Each row is a point on a tangle of strands that fork, close into loops and nearly touch. The rows are in no order.
Two points are linked if the straight distance between their rows is under 84.8. Some points are linked to none.
K_587: -11,3,-13,48,-2,13,6,5,38,15,-8,25,-55,-7,-33,-29,-2,-27,-18,17,-24,27,15,32,-3,-75,24,-12,11,34,-11,23,6,9,-54,17,-18,-14,-7,3,-38,-59,-22,27,-16,7
K_566: -9,-6,-25,-22,30,8,-10,-21,-16,-3,-10,-17,48,12,-1,5,-8,-19,-22,0,-15,14,9,13,0,23,13,-11,-12,15,2,19,12,-7,23,17,44,0,-16,30,20,0,39,-4,-10,24
K_27: -40,-1,4,6,0,-11,3,1,43,20,5,-4,-15,5,-21,-21,7,-22,2,3,0,14,15,39,-19,-76,32,-34,-22,3,0,26,19,9,-4,18,-5,-11,5,13,-34,-77,-27,11,14,46
K_175: -12,40,-44,-10,37,-3,23,-38,14,23,30,20,12,24,-25,0,-9,28,-7,-3,28,-19,-41,-10,49,29,-1,7,-16,-24,-21,-4,13,-12,13,-24,-26,2,16,20,20,-42,-5,-12,28,13
K_473: 17,-22,45,7,-47,-9,3,10,2,15,5,6,-27,-9,22,7,-22,3,23,-25,19,-14,-3,-18,0,-26,3,5,11,-28,13,-25,-8,20,11,-4,3,-15,19,-24,-3,2,-46,-4,4,1
K_827: 38,-13,19,16,-17,55,-7,25,-27,-19,-29,7,36,-41,1,37,-40,-19,-4,11,-20,-21,17,-17,-9,-10,-19,-22,22,18,18,-2,12,-16,8,-3,14,47,-27,5,0,56,-6,16,18,-25
K_868: -19,4,0,24,-1,-24,-22,9,28,26,3,39,-68,35,28,-14,37,-5,8,9,17,13,-36,0,-18,4,-16,15,22,30,-27,37,17,34,-43,-37,-33,-19,0,-52,-28,-37,-12,-10,-16,-4
K_328: 15,-9,39,-1,-37,-12,-7,32,-30,-6,5,-11,-32,-5,61,-13,19,11,32,-8,4,-9,5,-8,-17,16,-3,22,25,-19,-3,-3,-15,20,-12,-10,4,-13,-8,-28,4,32,-10,-10,-7,-21
K_469: 4,4,7,-1,-25,47,17,-25,15,-9,7,24,-23,-36,-47,-6,-17,8,-9,7,2,-6,27,7,13,-39,-5,5,-2,11,21,-14,-22,-3,-10,-42,-21,-3,30,3,-6,17,-42,12,0,10
K_635: 10,-13,25,45,-46,-22,-11,18,25,30,-18,-2,-70,1,20,-13,-8,-34,16,-34,5,20,8,4,-19,-58,17,-11,28,3,-15,2,7,12,-4,32,7,-15,-3,-20,-18,-37,-50,5,4,5
K_528: -1,-4,30,-4,1,54,17,-3,18,-20,-8,1,17,-28,-40,-4,-21,-10,20,24,-6,-20,44,-2,-6,-40,-2,-29,-22,6,46,-26,-9,-6,-1,-18,-8,25,7,-5,-4,31,-27,21,25,4
K_385: -36,29,10,-29,12,-54,-3,13,-8,9,35,12,-33,9,47,-18,41,40,21,1,24,-6,-34,7,-11,8,-6,11,16,-9,-17,19,-1,36,-7,-14,-39,-14,34,-30,-1,-32,-7,-16,5,-3
K_530: 2,-2,8,-23,-3,47,13,0,11,-17,-7,15,23,-22,-37,9,-19,-4,-8,20,-7,-16,27,-5,5,-19,-12,-2,-2,13,32,-20,-15,-16,2,-26,-17,22,10,-3,9,25,-18,15,4,3
K_346: -8,7,0,-21,57,-29,4,-17,-13,-16,9,-14,58,24,1,16,14,0,-20,14,25,3,-17,-1,0,44,-23,-8,0,-10,27,-16,5,-7,18,30,15,0,0,22,6,23,33,-15,3,0
K_594: -42,18,7,5,5,-37,-23,12,27,27,15,39,-59,35,31,-22,44,6,17,9,21,2,-44,4,-13,16,-13,4,16,15,-23,35,17,37,-33,-45,-40,-20,10,-50,-11,-52,-16,-14,-5,-4
K_815: 0,-23,39,-17,8,-3,5,23,-3,-3,2,-8,31,-1,11,27,-14,-14,32,13,21,-19,10,-31,-8,2,0,-4,6,-32,33,-35,0,-9,41,25,-2,15,-4,-15,15,18,-9,7,8,-12
K_237: 22,43,-38,3,45,-28,-6,-31,-19,-11,22,7,24,14,-25,-8,19,27,-44,14,20,-1,-40,12,32,80,-18,1,-50,-10,-14,-2,-9,-1,-4,1,7,5,-1,36,5,3,27,-18,10,1
K_906: -17,-13,-8,-4,-9,-23,1,6,5,17,3,-4,-9,13,16,0,-9,-1,0,-4,-3,-7,-4,8,-10,-14,21,11,-8,0,-8,8,13,18,8,-9,0,-14,13,-8,-2,-15,9,-4,-20,24
K_517: 5,-6,-8,-2,45,5,-14,-6,-30,-44,-10,-23,53,13,4,25,11,-3,-32,2,-15,7,-19,8,1,42,-7,-10,8,27,-3,9,12,-11,17,24,35,28,-25,26,5,41,57,-4,-3,1
K_194: -28,-10,-7,-9,-8,-16,5,-2,31,21,-8,-13,-5,5,-4,-12,-4,-26,5,-11,-5,14,22,36,-19,-55,38,-18,-14,0,-8,25,16,-2,19,24,8,-12,1,4,-9,-62,-8,6,2,48
K_288: -17,-7,-14,-23,-2,-5,3,-9,13,22,8,-5,18,11,-4,0,-17,-5,-1,2,-9,-5,8,17,-1,-13,15,5,-17,0,-1,3,10,8,13,-8,4,-10,17,5,2,-27,4,-2,-14,29
K_83: -1,11,28,-31,32,-54,-4,27,-27,-37,29,-22,40,9,33,9,46,17,13,11,18,1,-3,-2,-27,34,-47,13,25,-24,16,-15,-25,-27,16,36,-13,19,2,1,11,22,28,-15,6,-28
K_624: -28,-15,-2,-7,-11,-32,-1,5,19,30,-17,-18,-14,20,21,-3,1,-20,16,-27,3,6,12,26,-19,-45,38,-11,-13,-9,-13,18,19,5,24,28,13,-19,-7,-12,-3,-52,-7,2,7,42
K_743: -11,-6,-11,21,-10,-25,-8,14,19,19,-1,16,-56,28,29,-8,13,-1,-1,-1,8,11,-23,1,-14,-13,0,15,13,25,-22,28,19,36,-35,-19,-20,-22,3,-42,-24,-16,-5,-7,-22,7
K_377: -55,-2,11,-12,6,-1,12,-20,46,11,15,-11,3,-10,-34,-21,-7,-7,12,10,17,-12,16,35,-11,-66,31,-31,-42,-7,11,16,9,16,5,8,-3,-4,18,14,-31,-62,-36,8,20,56
K_162: -42,5,14,-29,3,3,18,-21,33,18,12,-6,20,-3,-22,-6,-11,-6,5,6,27,-12,19,28,-10,-44,25,-23,-35,-13,11,0,9,8,15,9,-7,-8,24,9,-5,-59,-37,6,18,52
K_807: 33,-18,4,-2,-17,51,-6,24,-15,-22,-18,12,32,-34,-14,25,-29,-11,-12,15,-34,-13,12,-12,-2,-8,-21,-15,17,33,16,-6,-2,-18,4,-14,8,45,-9,4,1,58,1,13,-4,-16
K_670: -1,17,24,-38,16,-51,-7,34,-38,-24,38,-11,15,8,38,-3,39,32,20,7,21,3,-5,-2,-19,23,-38,25,30,-21,10,-11,-32,-14,11,23,-25,10,11,-16,14,17,13,-23,-1,-34
K_429: 17,-29,40,2,-1,10,-7,29,-12,-3,0,-8,16,-10,29,24,-10,-8,25,10,11,-13,7,-33,-4,8,-3,-1,13,-29,28,-27,3,4,27,10,4,17,-17,-11,9,40,2,1,8,-23
K_217: -21,-9,23,-39,52,-31,19,-3,3,-5,-1,-16,51,23,8,10,-3,-14,17,9,31,-10,-3,-23,-17,11,0,-22,-14,-39,30,-38,6,-20,46,49,3,-4,9,1,23,-5,-2,0,14,10
K_424: -7,18,-11,-15,19,-34,-12,3,-26,-9,15,-23,24,15,26,-4,41,29,-12,11,-2,6,-18,23,-5,42,-19,21,-1,-9,-12,11,5,3,-2,4,9,-10,2,7,11,13,41,-17,-16,-3
K_638: 1,21,-53,-7,20,-6,-5,-29,-1,28,14,15,19,10,-20,-11,-13,13,-30,1,-3,3,-36,12,20,46,4,-4,-45,-3,-22,21,13,9,-4,-17,9,0,4,28,12,-17,20,1,-13,17
K_821: 25,-13,36,35,-56,-6,-15,10,-8,7,-29,-21,-67,-3,49,-13,15,-11,35,-38,-2,13,9,-9,-26,-5,3,12,25,-5,-13,2,-1,23,-28,7,13,-27,-22,-34,-10,19,-15,1,-2,-27
K_535: -3,31,-41,1,41,-12,29,-16,8,-4,49,5,-5,27,-16,-1,3,52,5,9,36,-20,-52,-25,49,23,-25,30,12,-34,-17,-12,13,-25,-5,-39,-45,-17,9,0,-4,-6,-2,-30,31,-13
K_340: 32,-32,41,28,-53,26,-21,19,-13,7,-25,-10,-6,-33,34,21,-23,-31,25,-22,-9,8,28,-18,-7,-8,0,-8,27,-9,14,-2,7,6,17,-1,27,-6,-26,-4,2,37,-4,2,12,-30
K_241: 19,-23,21,-2,5,10,-5,27,-12,-19,-7,-3,24,-7,13,29,-13,1,3,14,-4,-18,-2,-23,-3,14,-15,-3,21,-3,24,-20,1,-5,21,6,5,31,-11,-7,1,55,15,-6,-3,-18
K_16: 25,-13,26,-2,0,0,-8,33,-25,-25,7,-4,8,-1,18,13,18,24,3,17,6,-21,-7,-28,-1,29,-22,11,31,-14,21,-15,-20,0,1,-5,-6,20,-12,-11,-3,67,19,-10,-5,-32
K_872: -35,-14,11,-24,20,-36,-6,0,-5,10,-7,-30,14,22,48,-1,13,-13,29,-13,23,0,2,8,-19,-7,32,-7,-16,-33,-4,1,8,3,41,39,23,-13,-6,-3,19,-23,12,-7,3,42
K_467: 29,-24,61,28,-46,21,-20,12,-13,7,-6,-9,-6,-39,40,21,-21,-24,41,-34,-1,1,7,-18,-7,-1,-7,1,34,-33,28,-12,9,10,15,-5,18,-6,-16,-12,-13,41,-16,-2,8,-40
K_850: -10,-5,-12,-3,-10,-26,-5,14,-11,6,-3,-13,-25,21,33,-13,23,11,5,-2,-2,0,-6,6,-12,2,12,21,6,2,-17,20,10,20,-9,-8,0,-20,-3,-26,0,4,21,-7,-21,4
K_929: 19,-22,5,32,-48,-4,-12,16,-2,3,-33,-15,-50,5,34,-7,4,-11,16,-26,-10,9,20,-11,-15,-5,17,10,15,9,-16,10,-5,19,-12,9,15,-23,-18,-27,1,20,1,5,-4,-6
K_523: 24,-14,-15,43,-38,22,4,11,13,5,-28,7,-40,-9,-20,-20,-7,-31,-14,-6,-35,23,44,6,-11,-52,17,4,11,38,-18,12,-12,-1,-32,24,6,-19,-14,2,-12,-22,-13,18,-20,-4
K_863: 43,-25,29,35,-58,6,3,-4,9,9,-10,4,-53,-17,15,-6,-16,-7,11,-32,-21,-3,-4,-11,-16,-10,-13,9,28,7,-3,-1,0,14,-32,-20,4,-27,10,-17,-11,39,-23,-1,-31,-17
K_652: 15,-19,5,23,-45,39,1,6,12,-14,-4,5,-25,-35,-28,-12,-23,-19,-2,12,-34,7,41,10,-7,-48,-3,-9,-2,26,4,3,-16,-1,-24,-19,7,-12,-5,17,-9,17,-17,14,-7,3
K_537: -2,44,-53,-20,42,7,6,-44,-5,14,4,17,38,14,-38,-7,-22,4,-34,12,22,-3,-20,19,39,50,-3,-10,-48,-9,-3,-8,-2,-13,9,-13,4,19,7,44,27,-27,2,-5,16,12
K_926: -2,-19,-13,-6,-4,0,-24,-1,-15,-11,-38,-28,11,11,13,11,25,-5,-13,-21,-27,14,11,0,-16,25,31,-5,-6,30,-14,23,-2,1,17,43,33,0,-22,6,19,17,63,4,-4,9
K_488: 9,4,1,-17,23,60,11,3,0,-27,-29,4,43,-30,-39,14,-13,2,-8,30,-25,-20,29,-7,-4,-23,-15,-31,-13,38,38,-14,-2,-22,-21,-22,-8,58,6,-1,-11,60,-6,36,20,-11
K_31: 5,-9,-3,-16,-13,27,11,-2,3,-9,2,15,11,-12,-25,15,-24,3,-13,10,-15,-9,17,-9,13,-7,-4,8,2,16,21,-17,-9,-6,7,-30,-9,11,20,-5,11,20,-5,2,-17,5
K_97: 17,-26,2,4,-26,18,0,9,-3,-3,-1,9,-7,-13,-4,10,-20,-6,-11,2,-18,-7,10,-14,4,-6,1,8,7,15,9,-11,-10,6,-1,-28,6,-5,6,-2,5,31,-4,-6,-24,1
K_122: -15,-12,31,-20,12,-32,7,17,-10,0,23,-19,4,15,32,5,11,19,23,5,28,-14,-7,-16,-6,5,7,15,3,-34,11,-17,-9,10,18,17,-8,-6,11,-15,5,12,7,-10,-7,8
K_264: -4,20,-11,-20,39,-27,-5,-12,-21,-10,22,-14,41,16,4,6,28,21,-26,14,15,4,-21,9,6,56,-18,5,-9,-8,2,1,0,3,1,14,13,-1,1,18,2,19,47,-16,-9,1
K_639: 10,-10,-11,35,-40,7,-1,14,15,13,-35,-3,-40,-2,-14,-14,7,-32,-2,-16,-22,24,44,11,-14,-55,32,-1,5,30,-17,11,-12,4,-18,53,1,-15,-14,-1,-3,-37,0,24,-12,3
K_714: -7,47,-21,-19,20,-45,1,-5,-25,1,50,11,-10,8,10,-4,46,57,-4,4,16,-5,-36,-5,14,39,-35,29,15,-16,-22,13,-8,2,-15,-14,-49,-10,25,-5,12,-18,12,-22,8,-26
K_143: 3,45,-28,-7,37,-30,14,-12,-5,-6,61,7,-12,17,-7,-8,37,58,2,2,28,-11,-47,-21,37,34,-24,32,14,-36,-24,6,0,-14,-14,-30,-46,-10,14,1,0,-18,1,-33,33,-20
K_698: 10,40,-59,0,46,-5,18,-35,11,18,26,31,-3,10,-31,-16,-4,24,-19,-10,20,-12,-56,2,53,57,3,8,-35,-19,-37,7,-1,-12,5,-35,-12,12,10,27,16,-21,-4,-7,18,14
K_181: -46,25,9,-12,10,-44,-14,10,13,26,30,29,-45,24,33,-15,41,30,20,3,19,-11,-43,1,0,17,4,0,14,2,-20,30,9,38,-18,-35,-38,-19,25,-34,-9,-45,-14,-14,7,1
K_490: 11,28,-45,15,37,8,-5,-31,-14,-27,11,13,29,1,-46,16,0,37,-41,3,-2,-3,-42,-12,47,73,-29,23,-21,8,-14,-14,-8,-32,-3,-35,-11,30,-1,29,-7,21,30,-5,-4,-41
K_298: 26,-25,60,1,-39,6,4,8,-4,15,3,11,-10,-19,17,17,-19,-3,34,-21,29,-15,2,-29,1,-7,-7,2,16,-42,31,-36,-11,8,21,-9,-1,-13,8,-15,-5,21,-42,-6,5,-17
K_825: 23,-19,78,17,-50,26,-4,1,1,15,-4,2,-3,-43,12,25,-25,-24,41,-32,7,-5,9,-20,1,-21,-19,-1,28,-42,34,-33,1,1,20,-10,11,-11,9,-9,-13,26,-45,7,7,-39
K_196: -27,36,-26,-26,31,4,26,-33,19,22,15,16,22,10,-28,6,-12,20,-5,0,26,-19,-18,4,37,6,4,2,-15,-24,0,-13,12,-11,22,-21,-25,-10,21,9,18,-47,-20,-6,31,22
K_831: -17,52,-43,-29,48,20,22,-53,3,16,0,15,42,13,-47,-20,-10,6,-23,22,26,-3,-1,23,31,28,1,-21,-50,-13,7,-13,-4,-20,0,-23,-3,12,10,39,25,-39,-21,10,43,18
K_501: -17,-11,39,-25,3,0,17,6,17,5,4,-11,34,0,-6,13,-13,-19,23,10,25,-24,23,-6,-13,-32,17,-10,-27,-32,18,-30,-3,-8,42,15,-1,3,13,-14,16,-23,-36,7,10,20
K_68: 2,-21,-22,7,-20,11,-19,9,-8,-4,-36,-26,-11,14,16,4,13,2,-10,-16,-29,17,11,-7,-13,15,28,10,1,33,-18,24,-7,5,1,18,18,-10,-22,-11,3,17,50,2,-22,1
K_869: -5,-20,4,-11,20,-2,-21,4,-24,-27,-23,-39,23,4,32,15,37,1,-9,-12,-8,8,8,3,-14,32,9,-8,6,9,-6,16,4,-2,27,46,36,17,-27,4,27,30,62,-1,8,4
K_946: 37,-23,30,23,-40,51,-16,20,-20,-13,-26,1,13,-52,16,25,-33,-27,11,-7,-23,-1,31,-13,-7,-22,-9,-16,30,3,21,1,15,-6,12,4,21,19,-28,6,3,43,-6,12,21,-24
K_420: -18,4,-29,39,0,4,0,5,36,27,-11,17,-32,7,-29,-18,2,-30,-14,5,-27,27,12,35,-3,-57,25,-13,-5,37,-19,39,10,3,-38,17,-20,-15,-5,0,-25,-68,-9,16,-15,12
K_816: -3,4,46,5,-33,-39,-12,22,-3,9,-6,-3,-66,5,66,-27,15,-1,46,-24,24,-2,-19,-2,-31,-18,4,4,24,-11,-15,4,2,32,-19,-2,1,-13,-5,-51,-23,-10,-43,-4,8,-3
K_772: 0,44,-12,-32,4,-52,3,16,-39,-13,52,16,-7,6,20,-2,39,51,3,-4,17,6,-20,-10,6,32,-42,39,36,-13,-9,4,-25,-3,-10,-2,-49,-4,29,-17,13,-7,6,-28,-4,-38
K_612: 38,-4,20,1,-14,45,16,3,-2,-10,-17,36,2,-23,-29,20,-24,7,2,-5,2,-28,6,-31,21,-1,-34,-2,40,-2,37,-37,-15,-25,13,-32,-13,16,7,-4,-3,55,-29,4,6,-27
K_59: 0,-11,-14,30,-26,-19,2,7,25,22,-13,10,-50,20,9,-6,-6,-16,-6,-10,-9,11,-5,2,-13,-32,13,7,10,21,-19,22,15,26,-21,-7,-12,-21,-1,-27,-18,-23,-11,-3,-19,15
K_381: -14,-16,-30,-15,2,5,-7,-17,-9,6,-30,-21,21,14,8,-1,5,-17,-17,-17,-23,23,27,9,-11,8,34,-10,-13,21,-6,30,4,-5,18,37,34,-7,-19,18,15,-12,48,2,-10,31
K_505: 11,34,-51,11,37,10,15,-24,-7,-14,24,14,6,8,-39,9,2,41,-29,0,7,-13,-45,-20,58,58,-25,34,-17,-8,-25,-13,-9,-31,-12,-45,-22,19,-5,16,-1,8,16,-14,1,-25
K_511: 6,13,-36,3,19,26,-5,-22,-9,-20,9,20,22,-11,-38,23,-16,31,-47,9,-21,-4,-32,-17,42,65,-20,23,-18,25,-9,-9,-14,-18,-10,-44,-13,30,4,20,-10,32,29,2,-24,-32
K_210: -6,27,-46,-18,19,4,-5,-36,-3,24,7,17,38,0,-31,-10,-22,-4,-29,10,-5,1,-20,22,25,34,-1,-9,-48,5,-7,7,1,-2,-1,-19,13,9,6,43,15,-25,6,2,-5,20
K_439: -33,-2,22,-38,16,-9,27,-10,16,18,4,-6,35,7,-12,5,-16,-7,14,8,22,-21,13,13,-10,-27,23,-11,-26,-26,14,-17,7,-2,39,15,-1,-6,22,-1,10,-47,-29,-1,8,46
K_539: -13,-19,11,-20,23,-18,-6,0,-12,-1,-8,-38,31,18,32,6,8,-14,8,-6,12,-1,8,6,-15,14,20,-8,-5,-22,0,1,14,-3,36,43,29,-1,-8,6,20,7,31,-4,-1,26
K_693: 24,-16,1,39,-48,41,5,7,9,-12,-22,8,-39,-31,-29,-22,-10,-27,-10,0,-48,17,47,7,-6,-48,3,-2,8,36,-11,11,-15,-5,-41,5,13,-21,-17,19,-12,1,-15,26,-16,-12
K_846: 20,-16,30,-2,-18,-6,-4,29,-24,-12,12,-7,-14,-3,36,-4,12,18,13,1,6,-13,-2,-19,-3,26,-6,18,23,-16,13,-11,-14,18,-7,-10,-1,-1,-4,-19,5,45,7,-11,-12,-18
K_458: -6,-11,-27,-7,-2,46,-8,-8,2,-20,-10,7,38,-15,-32,-4,-22,-11,-22,12,-57,19,21,18,11,-3,1,-1,-22,42,-8,14,-7,-18,-17,-27,20,17,-1,17,1,7,28,19,-15,-2
K_258: -34,51,-30,-32,49,18,38,-49,16,14,5,4,40,18,-41,-10,-13,20,-6,12,40,-11,-4,13,31,2,5,-12,-31,-26,7,-17,13,-28,7,-17,-15,-8,8,27,20,-50,-33,5,50,16
K_223: 0,-13,-35,5,-18,34,-1,-7,8,-9,-14,6,14,-8,-24,-13,-14,-18,-20,6,-52,21,29,16,2,-21,13,4,-15,46,-13,25,-5,-15,-22,-6,11,-6,-9,15,0,-12,28,12,-18,7
K_273: 7,9,34,-7,-40,-30,-4,32,-27,-5,-4,-8,-55,0,72,-24,24,9,45,-13,11,-1,-3,3,-33,3,-10,18,32,-11,-18,7,-6,27,-20,-7,-2,-12,-12,-43,0,1,-25,-6,-6,-21
K_888: -3,-4,31,-28,39,-42,1,24,-12,-32,21,-19,37,13,17,16,28,8,22,17,33,-8,-6,-22,-25,27,-25,0,12,-40,28,-25,-10,-13,24,40,-3,12,-4,-9,3,29,23,-7,15,-17
K_471: 9,-14,28,2,-42,-16,6,6,19,20,7,15,-36,-7,11,-1,-22,-4,8,-15,15,-10,1,-5,-4,-43,10,-3,7,-6,3,-12,-3,21,5,-9,-7,-13,28,-21,-12,-13,-44,-6,-9,20
K_232: 15,-22,-15,23,-35,2,-10,17,-5,4,-33,-18,-31,11,19,-3,1,-11,-3,-17,-21,20,18,-3,-12,-5,28,13,12,30,-20,16,-3,10,-11,12,9,-16,-21,-24,0,11,26,1,-16,-1
K_662: -2,-23,-12,-1,-18,42,-12,-3,3,-17,-37,-11,17,-19,-25,-10,10,-25,0,-6,-50,13,58,14,-16,-34,30,-23,-22,34,0,18,-12,-14,0,36,24,5,-23,21,11,-17,36,21,13,19
K_32: -4,3,-20,-3,41,-3,-14,-24,-29,-25,-6,-22,51,22,7,6,10,-4,-37,8,-5,21,-9,16,5,47,5,-11,-8,20,-5,15,10,-2,17,22,46,9,-27,31,14,18,54,-12,-13,13
K_686: 2,-2,5,57,-10,4,7,12,38,30,-19,23,-73,0,-18,-22,2,-33,-17,0,-9,34,10,22,-13,-74,13,-14,43,30,-19,20,9,11,-37,41,-11,-8,2,-13,-26,-56,-42,20,-13,5
K_515: -9,-16,-33,-3,-3,36,-10,-19,8,-17,-31,-2,27,-12,-33,-21,5,-17,-9,0,-56,23,46,27,-6,-26,28,-9,-26,35,-12,26,-8,-16,-22,13,22,-4,-19,24,-4,-26,38,18,5,18
K_104: -17,-9,35,-28,54,-46,13,14,-3,-21,0,-25,46,18,13,23,14,-12,27,12,39,-5,-10,-34,-31,23,-12,-23,0,-53,29,-31,2,-24,38,59,7,11,-8,-5,11,20,7,5,22,-13
K_5: 22,-30,6,13,-40,34,-2,12,-1,-11,-9,4,-6,-22,-13,-2,-28,-19,-10,9,-38,2,32,0,-5,-25,-3,-3,9,23,6,0,-8,-1,-4,-18,14,-2,-6,7,2,23,-3,10,-15,4
K_680: -18,7,1,-21,4,-39,-4,13,-19,5,21,-10,-22,14,44,-13,34,27,21,9,15,-2,-21,11,-18,12,0,20,8,-13,-14,12,9,29,-10,-10,-12,-12,18,-28,0,-4,8,-12,-13,3
K_50: 0,-3,12,-17,51,-27,6,5,-12,-31,0,-21,45,14,5,21,22,7,-2,17,19,-12,-12,-16,-9,33,-24,-6,10,-12,27,-18,4,-14,24,33,6,16,-2,10,6,33,34,-8,4,-12
K_931: 7,-9,41,15,-23,60,5,-10,13,-18,2,-2,-14,-40,-44,-7,-29,-13,25,12,2,-8,45,0,0,-51,-7,-32,-15,5,32,-23,-11,6,-16,-12,2,12,10,8,-14,32,-40,21,13,3
K_188: 13,-10,17,42,-54,2,-10,14,14,20,-30,-12,-58,-14,0,-10,-8,-40,8,-22,-10,23,40,5,-17,-61,27,-11,15,6,-9,-2,-3,3,-5,47,13,-17,-18,1,-11,-36,-32,20,9,-7
K_547: 12,-15,30,21,-40,49,6,-14,16,-17,4,1,-29,-39,-36,-22,-17,-16,12,15,-17,2,44,8,-5,-59,0,-23,-8,9,18,-18,-13,5,-27,-15,8,-3,7,20,-21,18,-37,20,-3,6
K_984: 31,-26,14,19,-46,14,6,2,2,6,-4,17,-34,-16,1,-1,-24,1,-6,-22,-16,-8,0,-11,-3,-6,-7,9,22,7,11,-8,-12,13,-10,-28,4,-19,11,-11,-5,36,-21,-4,-27,-4
K_629: -5,33,-26,-7,19,-35,-18,-5,-21,8,22,-6,8,16,15,-11,35,29,-17,11,-2,8,-37,22,-3,53,-12,17,-15,-11,-34,25,10,17,-14,-13,-3,-18,8,8,6,-3,33,-15,-15,-1
K_7: -8,26,18,-38,4,-45,7,21,-29,-14,37,-1,-7,7,26,-9,39,48,21,6,27,-2,-9,-11,-9,14,-31,30,31,-23,9,-11,-32,-2,0,6,-35,1,22,-20,12,8,1,-19,0,-28
K_541: -5,0,-25,-18,14,50,-7,-16,-1,-23,-10,4,56,-18,-38,12,-18,-6,-19,20,-41,6,16,15,9,0,-16,-12,-17,41,14,4,-2,-22,-13,-28,14,42,7,21,5,20,17,16,-8,-5
K_496: -10,24,-39,-6,27,-28,-11,-21,-4,21,21,5,11,16,-6,-6,10,21,-23,8,5,-2,-43,14,13,52,-2,4,-35,-10,-22,11,13,19,-5,-11,0,-7,9,18,8,-9,27,-12,-9,12
K_862: -37,-6,-12,-14,10,-37,-6,-2,1,19,-22,-23,-4,28,40,-8,13,-15,15,-23,17,14,3,21,-21,-14,43,-13,-10,-9,-16,19,20,9,31,37,20,-21,-8,-5,3,-37,13,-7,-2,45
K_877: 1,-11,15,39,-30,25,5,0,29,2,-4,-7,-66,-17,-32,-38,-8,-20,10,12,-7,15,29,14,-12,-85,26,-23,1,8,0,-4,-6,10,-40,31,8,-14,-7,24,-41,-30,-41,28,-4,10
K_430: -10,8,-50,27,-2,3,-7,-5,31,36,-7,24,-12,9,-24,-16,-10,-22,-21,-1,-35,20,-3,30,-2,-25,19,-4,-26,29,-32,41,15,5,-33,-10,-17,-22,-7,8,-15,-54,6,13,-21,12
K_573: 10,1,-23,-1,10,37,-7,-5,-16,-25,-3,26,19,-11,-34,30,-19,24,-41,7,-24,-3,-22,-29,35,33,-21,19,6,37,8,-11,-16,-15,-4,-52,-9,35,11,6,-11,57,18,2,-23,-31
K_711: -8,-20,12,-9,27,-9,-11,16,-19,-18,-12,-41,28,8,36,16,17,-9,11,-4,6,-6,9,-8,-15,23,6,-8,7,-12,6,7,13,-6,33,45,31,21,-21,0,25,28,42,-2,8,2
K_178: -1,34,-50,0,53,-15,37,-30,10,0,37,5,12,33,-26,2,-8,39,-2,1,35,-13,-54,-21,51,35,-18,17,-5,-36,-19,-18,14,-39,0,-29,-27,-9,2,18,7,-20,-4,-33,31,-6
K_619: 16,36,-64,12,45,15,23,-30,3,0,25,21,-4,3,-36,-6,-16,37,-25,-12,3,-11,-45,-8,59,59,-10,27,-29,-12,-39,-4,-3,-26,0,-52,-19,21,3,24,15,-5,-3,-5,8,-10
K_676: 24,-11,-12,-3,-2,50,-5,8,-22,-33,-13,28,32,-26,-30,31,-30,5,-30,12,-40,-4,-6,-17,12,11,-23,0,13,47,8,-10,-12,-17,-4,-34,4,49,0,2,-7,63,9,8,-24,-21
K_133: -5,-3,-46,15,-20,7,-3,-2,13,19,-10,9,-4,3,-14,-1,-19,-13,-16,-2,-36,20,8,11,1,-11,14,12,-14,33,-20,27,7,0,-21,-14,-4,-15,-3,6,-9,-20,11,7,-29,10
K_860: 13,-16,32,-3,-2,38,-4,30,-9,-12,-24,-7,44,-40,9,33,-21,-37,20,21,-4,-12,35,-14,-15,-20,-1,-25,0,-16,33,-14,19,-18,31,18,10,33,-20,0,11,21,-17,20,31,-20
K_531: 0,-10,20,50,-28,-13,-4,19,44,30,-23,11,-79,10,12,-20,-7,-37,0,-20,8,32,-4,8,-14,-65,12,-17,44,15,-18,7,9,15,-18,36,-3,-8,1,-29,-30,-51,-53,7,0,10
K_123: -6,-23,49,-15,-6,-6,6,26,6,10,1,-12,28,-3,19,20,-18,-19,34,1,29,-17,16,-19,-10,-18,17,-5,-11,-44,22,-36,-1,-5,38,21,3,4,1,-16,11,-5,-31,6,17,3
K_270: 32,-23,46,30,-59,-7,-3,6,2,12,-11,-10,-52,-16,34,-5,-10,-3,32,-42,-5,-2,-4,-13,-22,-2,-8,12,34,-10,2,-9,2,18,-25,-14,16,-22,-1,-25,-13,33,-24,-2,-18,-28
K_147: 3,25,-26,-8,38,-18,-8,-28,-17,-18,17,-4,42,13,-20,11,19,21,-39,16,11,-1,-34,6,23,71,-25,8,-17,5,-2,-5,-4,-3,-5,-4,7,10,-2,28,-3,16,43,-19,-7,-14
K_399: 8,48,-46,-3,54,-23,4,-40,-11,0,14,9,27,26,-33,0,-2,13,-33,14,37,-2,-34,-1,43,71,-12,-7,-45,-11,0,-17,-6,-16,9,0,4,8,-2,40,14,-12,13,-21,26,-1

A tip is a point with one link. Name the tips that can be reached along the links from each point below, in the order of the rows.
K_223 -> K_517, K_816, K_662, K_541
K_850 -> K_288, K_59
K_629 -> K_217, K_471

A fork is a point with three links, a tip a point with one. Leave the first point through the second and follow the links. Name the first fork or tip that comes.
K_264, K_424 -> K_537
K_523, K_639 -> K_223
K_16, K_241 -> K_926
K_946, K_340 -> K_471
K_594, K_181 -> K_288
K_377, K_162 -> K_816
K_420, K_587 -> K_652
K_471, K_473 -> K_175
K_288, K_906 -> K_59

Name the points in between on the shortest way along the links from the first point to the second, in order.
K_662, K_587 -> K_515 K_223 K_133 K_430 K_420
K_670, K_676 -> K_7 K_772 K_714 K_143 K_535 K_178 K_175 K_698 K_619 K_505 K_490 K_511 K_573
K_241, K_862 -> K_429 K_815 K_123 K_501 K_439 K_162 K_377 K_27 K_194 K_624
K_635, K_984 -> K_188 K_639 K_523 K_693 K_652 K_5 K_97
K_926, K_686 -> K_68 K_232 K_929 K_821 K_270 K_863 K_984 K_97 K_5 K_652 K_693 K_523 K_639 K_188 K_635 K_531
K_906, K_868 -> K_850 K_680 K_385 K_181 K_594
